Points, in no order, along strands that fork, close into loops and pass close to each other.
In the rows, 128 means zero.
Points whose rows are less than 74.8 apart are linked; no others are. Some points are linked to none.
(242): [120 126 128 158 132 108 145 129 120 187 170 116 132 165 126 124 138 102
 116 113 137 165 121]
(395): [121 143  79 140 174 102 183  90  86  89 109 162 154 114 137  97 102 164
 114 106 116 105 152]
(195): [143 134 130 111  91 176  73 141 157 129 145 143  86 107 106 112 119 106
 127 155 137 112  87]
(684): [142 120 130 158 104 144  85 136 148 171 170 118 121 121 108  96 133  78
 117 162 127 140  91]
(926): [148 122 154 130  99 158  59 163 121  85  71 175 142  82 119 101 118 166
 109 171 140 116  86]
(330): [143  83 162 165 101  81  96 161 138  77 112  81 171 134 143 148 163  70
 156 144 117 142 173]
(576): [142  86 145 146 117 124 106 161 130  94 110 133 109 145 113 143 126 122
 139  96 122 116 122]
(762): [ 96 130 137 164 132  74 171 131 110 187 182  95 167 173 170 109 163  89
 110 135 126 196 135]
(205): [148 160 120  55 116 200  84 108 146 125 165 170  84  89 109 131 123 147
 156 135 137  80  97]
(817): [140  87 154 136 129 126  78 159  93  62  56 169 168 103 124 100 112 181
 116 143 119 139 109]
(237): [127 133  77 115 170 112 186  93 105 138  99 149 103 129 132 135  96 191
 158  66 101  93 139]
(1007): [126 166  83 136 154 135 167  94 111 127 120 160 137  98 120 111  97 167
 113 122 122  78 121]
(228): [129 108 142 156 126  79 130 139 145  79  88  64 155 150 134 156 143  76
 114 136 106 138 203]
(96): [143  69 168 112 126 104  99 167 123  51  54 132 143 152 124 125 126 150
 147 113 114 128 147]
(891): [143  69 184 130 108  89  88 176 149  54  62  95 166 141 137 147 144 122
 157 132 120 130 174]
(1028): [118 184  88 108 149 138 149  76 144 185 174 143 155 113 129 106  95 162
 106 141 141 113 119]
(816): [143 127 130 120 120 162 118 136 124  89  81 181 113  83 115 113 110 173
 122 149 128  80  95]
(487): [150 153 118 149  96 146  98 123 123 102 124 164 141  87 114  95 113 118
  96 175 135 108 101]
(606): [130 106 125 111 126 167 130 143 156 188 139 119  75 139  92 155 128 124
 140  89 149 106 102]
(626): [113 167  81 169 149 107 160  89  84 130 160 142 170 112 133  78  93 143
  85 128 133 121 141]
(753): [131 101 136 141 136  77 139 130 123  59  76 119 151 158 129 115 115 111
 107 123  94 144 192]
(984): [134 102 130 130 117 154 117 149 143 155 128 124  77 138  93 147 121 121
 135  93 143 103  99]
(16): [104 131 125 136 150 108 161 118 113 178 148 112 133 180 138 141 139 119
 124  87 133 162 148]
(546): [ 90 130 146 152 136  84 186 131 114 171 171  88 160 178 174 148 178  95
 121 135 132 199 152]
(268): [137 147 114  49 125 184 105 112 169 178 169 137  76 115 101 136 111 136
 151 117 147 104  94]
(937): [110 183  84 150 152 122 164  84 106 150 162 146 172 104 137  83  92 160
  86 135 138 104 137]
(885): [122 118 117  71 124 167 137 142 176 213 158 113  76 134  97 145 137 122
 144 101 164 117  92]
(482): [103 135 115 136 152  98 166 105 104 174 144 123 136 170 134 130 113 131
 119  87 126 154 152]
(27): [130 122 108 143 149 105 154 121 101  91 107 147 122 145 117 115  96 146
 129  92 107 125 148]
(187): [ 92 132 153 130 147 119 178 146 134 163 151  74 115 150 168 202 189 100
 157 116 157 199 129]
(193): [138 188 100  76 154 167 133  78 139 151 161 160 130  83 125 128 115 166
 128 141 120  60 120]
(46): [ 84 146 153  97 146 130 199 133 135 160 135  73 121 163 182 212 177 112
 153 110 151 190 148]
(525): [ 72 146 149  95 148 111 203 124 126 183 138  86 133 184 183 188 168 131
 140  85 145 166 145]
(236): [147 135 118 163 109 136 105 133 106  88 103 167 142  97 116  98 103 133
  99 152 124 115 100]
(423): [125 140  98 164 135  97 144 109  99 142 155 129 149 153 129  92 103 117
  98 117 124 161 145]
(150): [148 174 126  90 105 188  77  99 126 132 190 171 110  93 116 118 136 116
 134 170 137 111 105]
(414): [133 154  98 124 154 152 164 100 116 113 104 177 149  81 124 101 125 175
 108 141 118  52 119]
(646): [138 134  74 104 164 136 182  91 125 152 100 147  95  99 121 135  93 199
 154  81 113  70 110]
(723): [118 105 144 143 136 125 136 142 132 132 137  87 101 154 122 186 159 104
 148  94 136 150 152]
(328): [140 189 107 109 138 163 128  77 128 136 163 163 144  88 121 105 116 146
 105 159 126  77 124]
(355): [147 174 119  95 115 175  98  97 143 163 194 150 114 110 113 105 129 106
 124 172 140 131 100]
(131): [139  98 145 172 121 102 112 145 120 113 146 100 140 153 124 148 154  79
 135 116 117 153 149]
(829): [148  96 139 142 107 134  98 157 129  99 106 145 103 134 107 121 113 132
 135 111 130 109  98]
(550): [120 160  78 150 167 117 180  92  94 109 120 164 157  98 132  96 104 174
 115 108 118  78 137]
(172): [123 116 139 163 125  90 135 131 152  97  95  45 150 144 142 181 152  74
 122 148 117 161 207]
(565): [143 125 154 114 109 169  81 155 127  86  72 182 122  78 119 110 122 175
 113 173 136  92  89]
(1016): [149 159 112  47 122 188 101 101 151 151 170 156  82  92 104 141 114 148
 157 126 139  80 102]
(737): [108 115 152 185 130  73 161 147 115 187 193  81 162 150 159 119 183  71
 124 163 127 200 119]
(962): [ 88 135 151 153 135  81 180 129 122 158 163  61 165 162 188 157 181  86
 123 162 129 214 165]
(393): [145 128 143 132  76 167  41 154 156 121 138 141 106 104 114  93 133  95
 132 171 127 119  82]
(1039): [101 142  81 124 173  89 182  87 100 124 115 141 126 150 139 114  92 166
 136  79 102 129 175]
(444): [101 164  79 137 160 111 174  82 109 171 154 142 162 124 144 105  84 176
 109 105 136 120 137]
(415): [144 118 134 111  92 175  80 154 158 125 122 146  75 112  96 127 112 121
 136 128 141  95  84]
(905): [144  86 151 176 109  86 101 156 120  86 131  87 159 144 138 138 155  68
 139 128 110 150 156]
(690): [ 97 137 141  95 124 126 181 151 168 237 165 112 108 152 144 154 172 114
 142 109 165 141  76]
(321): [145  84 157 129 123 127  82 173 103  71  60 166 137 117 120 115 109 171
 136 126 127 127  96]
(485): [136  75 166 118 125 117 110 174 138  72  81 109 102 157 128 174 142 137
 166  92 120 109 149]
(594): [141 137 116 115 142 160 153 113 124  99  85 184 127  76 114 114 119 183
 115 144 121  59 107]
(932): [108 124 140 160 135 110 145 134 157 121 102  32 143 127 154 202 155  79
 134 151 133 187 188]
(858): [139 130 128 126 111 155 111 131 164 191 174 119 110 128 102 107 133  99
 120 150 143 146  95]
(334): [118 153  93 155 148  97 160  98  87 124 149 139 154 138 129  94  95 135
 104 110 127 148 153]
(451): [148  63 184 117 117  99  77 178 131  52  61 118 160 154 132 128 133 141
 153 124 118 133 154]
(897): [106 126 119 125 158  98 166 109 113 116 111 116 111 173 127 135 115 131
 131  84 100 133 189]
(714): [149 126 157 129  73 154  39 165 137  91  94 161 128  88 126  93 126 140
 116 187 144 116  78]
(1038): [137  85 156 138 124 116 109 163 128  89 106 115  99 159 121 165 139 114
 152  92 120 119 141]
(531): [128 104 140 151 136 113 133 132 119 127 136 108 117 166 118 156 144 100
 132  94 121 145 146]
(910): [111 139 122 165 118  96 152 124 121 214 187 114 162 151 147  72 137  84
  94 169 135 182  93]
(791): [136 153 120 106 117 157 113 113 163 189 188 137 117 125 109 100 123 101
 123 164 145 147  96]
(348): [145  77 174 146  95  89  90 171 149  60  85  82 162 138 142 155 157  92
 162 143 127 129 174]
(61): [121 129  90 119 167 109 175  96 103 141 112 143 110 139 128 125  90 172
 143  69 116 115 144]
(86): [144 166  96  74 152 173 139  85 145 147 140 150 101  91 108 136 105 176
 144 130 123  62 110]
(421): [135  57 174  95 128 123 123 170 137  69  58 109  83 145 126 170 139 163
 170  86 115 100 147]
(1012): [138  99 143 147 120  76 124 140 133  64  81  94 163 150 133 124 132  90
 113 133  98 143 187]
(597): [147 114 132 164 106 121  91 145  90  73  94 167 173  95 123  85 115 138
  88 156 126 137 107]
(347): [ 94 144 152 142 139 101 183 136 141 150 139  52 148 146 184 186 175  87
 146 160 143 221 159]
(397): [129  94 143 155 113 151 106 171 160 178 170 104 104 119 101 140 168  87
 135 131 145 138  95]
(879): [131 185  93 141 139 146 145  86 112 140 157 149 160  96 120  91 104 141
  87 156 134  90 129]
(604): [115 131 111 169 135  98 145 112  99 173 171 119 149 160 130 100 120 111
 102 126 134 172 131]
(954): [148 168 134 116  91 170  81 116 122  98 136 175 127  82 116 104 133 129
 104 187 129  93 108]
(471): [ 87 133 142 122 149 108 183 119 123 182 148 100 137 184 158 163 154 123
 134  89 143 167 151]
(309): [149 101 145 147 104 136  82 166 120  88  84 159 121 123 115 108 111 141
 132 130 128 116  86]
(543): [ 94 140 139 147 139 112 172 132 153 138 123  39 136 144 176 202 168  92
 138 158 136 212 172]
(760): [147 168 138  94  96 180  68 112 122 104 169 177 109  82 120 113 143 120
 123 175 132  94 107]
(289): [133 134 121  38 121 169 118 122 179 203 173 125  80 127  99 142 126 134
 151 107 155 113  92]
(778): [149 125 130 170  92 141  66 133 137 156 171 121 130 102 117  77 134  63
 111 188 115 153  89]
(839): [151  97 148 157 111 107  76 152  89  59  83 162 178 108 130  90 113 142
 107 146 121 150 110]
(661): [142 129 130  91 100 185  95 142 154 111 111 163  72  94 109 123 110 153
 141 135 132  83  84]
(70): [123 120 132 134 147 102 148 121 117 109 115 104 113 174 128 144 129 112
 128  92 104 142 177]
(345): [155 132 151 128  68 163  34 159 142  98 115 153 116  94 127  91 138 113
 125 189 133 119  84]
(217): [140 142  95  88 143 159 155 101 149 150 110 148  87  95 105 138  96 183
 152 103 124  67 103]
(971): [137  85 142 122 132  98 129 143 119  54  72 140 142 147 124 116 113 139
 127 116  99 137 160]
(178): [153 140 132  66 105 196  88 128 143 102 123 172  74  81 111 131 121 158
 152 146 133  66  93]
(276): [109 113 146 137 151 122 155 139 131 149 147  73 116 153 143 197 174 102
 149 106 139 170 150]
(823): [ 92 154  87 130 163 101 173  91 110 178 146 138 142 154 144 117  90 164
 120  87 128 137 140]
(967): [ 95 145  96 120 168  88 178  89 102 131 118 118 138 166 142 117 102 146
 122  82  99 143 190]

How many points has the smallest loop of links through each point below? Write none if it is on no loop.
(16) | 10
(753) | none
(355) | none
(205) | none

A piece is two or more points that can be reached from each other along the links. Count, over all rows, the pieces, the separate loops (a circle has one, a figure eight two, a Y none), the forks (points with three links) and the tips (points with one).
pieces | 3
loops | 2
forks | 3
tips | 5

A tip is a point with one link. Name the tips that can be reached along the links from each point below, in the order of the rows.
(576) | (421), (778)
(393) | (395), (984)
(86) | (737)

Name the points in between on the shortest way along the links from the first point to the second, in order.
(891), (131) | (348) > (330) > (905)
(237), (423) | (646) > (217) > (86) > (193) > (328) > (879) > (937) > (626) > (334)
(345), (289) | (393) > (195) > (415) > (661) > (178) > (205) > (1016) > (268)
(187), (897) | (276) > (723) > (531) > (70)
(684), (236) | (858) > (791) > (355) > (150) > (760) > (954) > (487)
(1007), (714) | (414) > (594) > (816) > (565) > (926)
